A landscape with many peaks, sampled at points; each row gives a point and its height.
From any point a climber takes the steepest step (rise divided by distance) to one of its 4 nearest points. It stops when none of these is higher. Distance is the straight distance between rows; heights are no part of it.
korad: [-55  37  39 -17  40  -3  42 -15  17  32   7  37 -82   3  28   0 -26  33
  38  12]  (h 68.4)
Lolok: [-44 -13 -12 -14  10 -20 -18 -42  -8  27  40  10 -45  34   1 -41   0  -2
   3  -1]  (h 53.1)
kob: [ -8  13  24   8   6  -6  21   7  13  14 -29 -13  -4 -29  11  23  -3  17
  13 -14]  (h 81.2)
volo: [ 16  16  19  17 -33  16  37  33   7   0   4  55 -17 -24  13   3 -16  37
 -12   3]  (h 85.0)
vif: [ 19  16   7   9  -8   4  10  16  16   0 -22  -4  23 -20  -3  11   5   6
   4  -8]  (h 77.6)
koga: [  1  19  33   8  -8  -3  33  19  12  21 -20  13 -13 -34  22  15 -15  28
   7  -9]  (h 82.3)
Zev: [ 12   3  -9   2   1   4 -13  10  -4  -1 -19 -37  26 -15 -12  14  11 -14
   5 -15]  (h 70.9)
vem: [ 16  -7  -6  10   1  10 -22  21 -10  -7 -26 -54  43 -16 -16  15  16 -25
   2 -17]  (h 71.5)
peli: [-28 -37  -2 -19   5   0 -27  29 -13   0 -23 -96  27   0 -31  -5  42 -24
   6 -12]  (h 44.8)
Bib: [ 29  -7 -19  -3  -2 -10 -24 -33   3 -33  39  31   8  41   6  -3 -20  -9
 -24   7]  (h 74.3)
Reven: [-40 -30  -6 -18   5  -6 -24   1 -12  13   0 -55  -4  16 -22 -23  24 -16
  10  -7]  (h 3.5)
Bife: [-29 -20   1 -14  17   6   5  18 -10   9 -46 -80   9 -16  -9  29  30  -1
  36 -13]  (h 68.1)
ras: [ 41 -11 -22   3 -13   7 -15  -7   5 -40  26  30  28  18  -4  -2  -9 -13
 -23  21]  (h 72.5)
mudo: [ 12  -3 -16   1  -2 -19 -29 -44  -3 -28  46  18  -9  49   6 -16 -19 -10
 -35  -7]  (h 69.7)
Bam: [-10  -5   3   0  13  -4   3  -1  -3  17 -20 -35   5 -17  -8  12   5  -4
  15 -18]  (h 74.1)
kepa: [ 44 -32 -14  14 -12  12 -38 -11  -8 -47  17  -1  38  25 -14  10   4 -29
 -21  32]  (h 72.0)
bubif: [ -4 -18 -14  -7   5  -9 -31  -9 -11   1  15 -36  13  16  -8 -15  13 -27
 -15 -16]  (h 47.6)
bagu: [ -8  -3 -13  -8   8 -21 -17 -34  -5  18  25   4 -16  19   5 -19  -8  -7
 -12 -16]  (h 62.7)
Zizab: [ 15  -2   4  19 -24  20  40  41 -19 -21  15  81 -16 -17   8  -3  -3  32
 -21  14]  (h 84.8)
nilop: [-47  17  15 -18  30  -8  24 -19   8  29  -1  18 -49   2  10  -3  -9   4
  37   4]  (h 63.3)
viro: [ 19  12 -13  -2  -5  -1   2 -14   9  -3  15  24   4   6   9  -6 -13  -4
 -12  -6]  (h 53.9)
govo: [ 21   5  19  29 -22  29  19  60 -14 -25 -32  38  23 -31  -5  10   7  22
 -14  10]  (h 84.5)
zuki: [-46  -7   1 -18  21 -15   0 -26  -1  30  25  -2 -38  23 -14 -24   2  -2
  23  -1]  (h 43.2)
pase: [ 14  12  -9  -5 -22  -2  29 -18  14 -16  39  73 -18  18  21 -11 -33  14
 -30   2]  (h 84.3)
paz: [ 36  -1  -7  20  -8  20 -22  32  -3 -20 -34 -34  52 -16 -19  15  21 -21
   1  -1]  (h 75.0)
nen: [-27 -10 -19 -13   8 -26 -26 -58  -6  20  54  26 -40  36  14 -32  -8  -6
 -16  -9]  (h 47.8)
mak: [ 28  15   5  11 -20  10  25  10  10  -8  -5  36   2 -18   4   5 -13  17
 -11  -1]  (h 85.6)
fudob: [  7  -4 -23   0   1 -30 -25 -53  -1 -21  61  48 -15  46  20 -18 -28  -2
 -31  -5]  (h 76.3)
nazo: [-28 -12  -8 -17  11 -17 -12 -15  -8  23  11 -20 -20  15 -11 -14   8 -11
  15 -10]  (h 31.4)
sog: [ 48 -10 -12  23  -9  21 -31  12 -10 -31 -14 -19  49  -3 -19  10  18 -29
  -7  18]  (h 81.6)
rebu: [ 19  13  -7  -2 -21   6  27  -4   9 -17  22  64  -8   5  16   1 -22  14
 -19   6]  (h 85.1)
rak: [-49  -9   2 -20  18 -12   1  -5  -1  18   1 -31 -29  14 -20 -11  10  -7
  37  -2]  (h 83.8)
dubu: [-61 -14  -7 -15   0 -14 -17 -34   2  29  53  -1 -66  45  -3 -52  13  -2
  25  10]  (h 46.3)
Zalil: [  8  25  30   4 -19  -3  42   4  15  19   8  48 -25 -21  17   1 -24  37
  -7  -9]  (h 83.9)
Bufov: [ 50 -25 -11  17 -12  18 -33   4 -13 -39  -2 -15  50   9 -20   9  12 -34
 -20  30]  (h 80.4)
mino: [-47 -19   0 -20  10  -7 -15  13  -3  17  -6 -56 -16  19 -25 -18  21 -10
  27  -2]  (h 19.8)
leres: [-13  20   0 -15   9 -13  30 -30  11  31  16  37 -39  -2  18  -8 -24   5
  -2  -7]  (h 67.8)
kulen: [ 14  19  20  22  -9   8  14  54  -3  -5 -54 -36  40 -43   0  29  22  29
  17 -14]  (h 80.5)
bal: [ 22  16  18  21 -26  20  27  46   2 -12 -18  35  10 -21   2   3  -2  29
  -7   2]  (h 85.2)
Nogok: [  9  21   6  -9 -21  -8  41 -24  17   6  35  76 -30  11  23  -6 -39  27
 -19  -7]  (h 82.4)
levu: [ 31  11 -11   5 -18  15  18   5  11 -19   2  50   5   2  10   1 -14  11
 -17   9]  (h 85.7)
Dimug: [ 12  -1 -18  -1   0 -25 -22 -39   1 -10  46  28  -8  34  14 -14 -20  -2
 -28  -3]  (h 78.3)
Dalo: [ 18   1 -19   1   5  -2 -29 -16  -5   1  15 -16  16  13  -3  -5  -2 -19
 -20 -10]  (h 86.0)
tekuf: [ 27  -5   1  21 -15  42  -2  52 -22 -41 -50  25  55 -28 -11   5  18  -1
 -12  36]  (h 76.6)
Zomiv: [ 35   7 -12   7 -16  16   7  15   4 -24  -2  30  24  -3  -6  -2   1   0
 -14  15]  (h 86.2)
vul: [ 25  -2 -23   0  -7 -19 -16 -29   9 -33  49  50  -4  41  14  -9 -35  -8
 -25  12]  (h 78.5)
fos: [-41  29  45 -10  28  -3  36  -9  16  30  -3  22 -52 -19  32   7 -17  28
  24  10]  (h 75.6)
neven: [-54 -17  -1 -23   5 -13 -19  -4  -1  24  19 -37 -31  31 -24 -34  19  -9
  22   8]  (h 35.7)
debam: [-37  11  24 -14  29  -5  25  -4  12  25 -20 -11 -32 -14  11  18  -2  17
  39   1]  (h 73.6)
zigub: [-13  -1  11   5  13   1  12  18   7  14 -44 -50   9 -28   1  28  12  12
  23 -15]  (h 77.2)
Sive: [-61  -7   1 -17   1 -13 -19 -17   4  24  33 -18 -60  42 -18 -33   5  -2
  39  12]  (h 40.5)
Pabo: [-18   5 -16 -20  11 -29  -1 -51   1  30  38  34 -39  16  16 -21 -20   3
  -8  -4]  (h 55.9)
Gug: [ 37 -13 -12  15  -8  14 -31  16 -10 -17 -20 -42  52 -12 -26  11  21 -26
  -8   1]  (h 77.5)
toma: [-35 -10   5 -15  17  -4   6  -1   4  16 -19 -44 -13  -6 -12  14  10  -5
  31   0]  (h 67.1)
bimuz: [ 21   4 -21  -6 -12   8  15  -2   8 -38  21  59   7  16   4  -5 -26   2
 -22  16]  (h 84.9)
fedi: [-32   0   8  -9  18  -8  14  -3   5  25 -22 -28 -12 -17   3   8   7   1
  25 -13]  (h 88.6)
kudo: [ 38  -6 -17   9 -10  12 -23  -5  -1 -24  12  -6  30  14  -6   4   4 -19
 -18   7]  (h 78.4)
gevi: [ 43 -31 -20  22 -14  25 -38  13 -13 -39 -21 -25  65  -3 -28  15  19 -35
 -14  40]  (h 87.6)
fuvo: [ -5 -19  -9  -2   1   3 -10  28  -7  -4 -36 -82  37 -21 -15  18  27 -17
  15 -21]  (h 64.4)
Kuz: [ -7 -11  -8  -7   7  -7 -15   1  -4  14  -3 -43  12  -1 -10  -8  14 -17
  -5 -14]  (h 49.4)
rig: [-33  26  21 -15  20 -10  40 -33  11  38  20  53 -53  -6  26  -6 -37  20
  12   1]  (h 67.0)
zike: [-26 -18 -18  -8   0 -14 -33 -41 -13   8  41  -3 -29  39  12 -39   5  -9
 -18 -10]  (h 42.7)
Nesot: [ 44 -10 -11  23 -11  33 -22  34  -7 -36 -34  -7  58 -15 -22  15  21 -26
  -3  35]  (h 80.3)
mapof: [ 14  19  15   4 -25   9  41   1   9   0  29  77 -35  -9  22  -1 -36  34
 -23  -3]  (h 84.1)
befik: [-43  15  11 -19  30 -16  24 -41   8  38  19  30 -55  11  14 -10 -19   7
  28   5]  (h 52.8)
luz: [ 13 -17  -7   6  -3  14 -40  15 -13  -8 -15 -73  36  -9 -20   8  19 -32
  -9 -13]  (h 66.1)
zote: [ 31  -3  -9  11 -13  29   7  24  -2 -38 -13  34  29 -12  -3   0   3  -3
 -15  29]  (h 85.5)
Nuput: [ -1   7  -5  -7   0  -9   6 -14  11  22   0   6 -11  -1   8   4  -5   3
   3 -12]  (h 58.3)
Gomak: [ 33 -14 -13  13  -1  12 -35   6  -9 -14  -4 -35  35   6 -14   9  22 -31
 -11   1]  (h 74.0)
lag: [-11 -21  -9  -5   6   0 -26  19 -17  -4 -16 -79  31  -4 -28  -2  26 -30
  -2 -18]  (h 55.6)
Rebup: [ 12  10  11  18   0   0   8  22   6  -1 -37 -36  26 -31  -3  21  11   4
  12 -14]  (h 78.6)
gekot: [-13  19  29  -6  10 -13  35 -17  20  33   0  36 -36 -22  23  -5 -27  25
   5  -5]  (h 77.7)
fupet: [-19   1  30   4  23  -1  24  20   3  15 -48 -48   2 -29  16  36  10  27
  25  -3]  (h 76.2)
nuvor: [-37   1   9 -17  26 -16  10 -19   5  30  -4  -3 -30  -2   7   4  -5   1
  30  -2]  (h 55.1)
mil: [-34  -7   6 -17  17  -4  12  16   1  18 -34 -59  -2 -12  -5  29  18   2
  34 -11]  (h 72.3)
buki: [ 16  -3  -5  13 -22  26  27  34 -16 -38 -13  66  13 -19   5   0  -3  18
 -32  27]  (h 84.4)
Nefe: [  4  23  32  15  -8  -3  21  41   0   6 -44 -22  20 -42   8  28   3  34
   8  -9]  (h 81.3)
rimu: [  8  -2 -23  -6   2 -19 -22 -32  -6   3  33   6  -3  28   7 -12  -8 -14
 -20 -11]  (h 84.6)
rasel: [  6  21  32  11  -4  -1  28  36   7  13 -28   1   5 -38  15  24  -1  35
   7  -8]  (h 81.8)
semim: [ 21  10  29  23 -18  31  11  72 -20 -25 -58  10  43 -41 -13  14  20  24
  -7   7]  (h 81.5)
Leki: [ 30  -6 -19   5  -4  -9 -32 -29  -9 -17  33  -1  13  31   2  -7  -7 -23
 -29   1]  (h 64.5)
damip: [ 27  16  14  16 -12  13  -1  41   1 -18 -47 -30  41 -33  -6  22  16   8
   8  -4]  (h 79.6)
bisig: [-37  17  27  -8  28  -5  32 -13  12  29  -7   9 -41 -19  20  11 -17  20
  26   2]  (h 84.0)
bida: [ 10   3  -2  -1   8  -4  -7 -10   1   6  -1 -12   9  -9  -4   2   4 -10
   1 -21]  (h 65.4)
Sem: [-43 -19 -11 -18   8 -17 -14 -25  -7  27  24 -13 -39  32  -9 -37  13 -10
   9   5]  (h 85.3)
dag: [ 43  -1 -12  13 -14  19 -11  18   2 -29 -15   9  36   0  -6   6  10 -15
  -8  19]  (h 84.7)
dipu: [ 31   1  -8  16  -2  11 -16  19  -3 -12 -20 -36  40  -9 -11  13  16 -15
  -3 -12]  (h 74.2)
pufe: [ 13   5 -21 -10  -4 -21  -6 -43   5  -1  43  44 -14  30  18 -16 -25   3
 -19  -7]  (h 87.2)

For each start below, name the point where the climber stops.
Bife | Zomiv
peli | gevi
lag | gevi
Nefe | Zomiv
semim | Zomiv
Zev | gevi

Call two points neighbours if one is among the 4 nearest of the other. Go from one point of each pair to the other, from neighbour to neighbour, staying as high as possible. Name the lowest point that can't be avoided.
gevi and fedi | kob
fedi and rak | toma
Dalo and fedi | kudo
bisig and gevi | gekot
gevi and Zomiv | sog
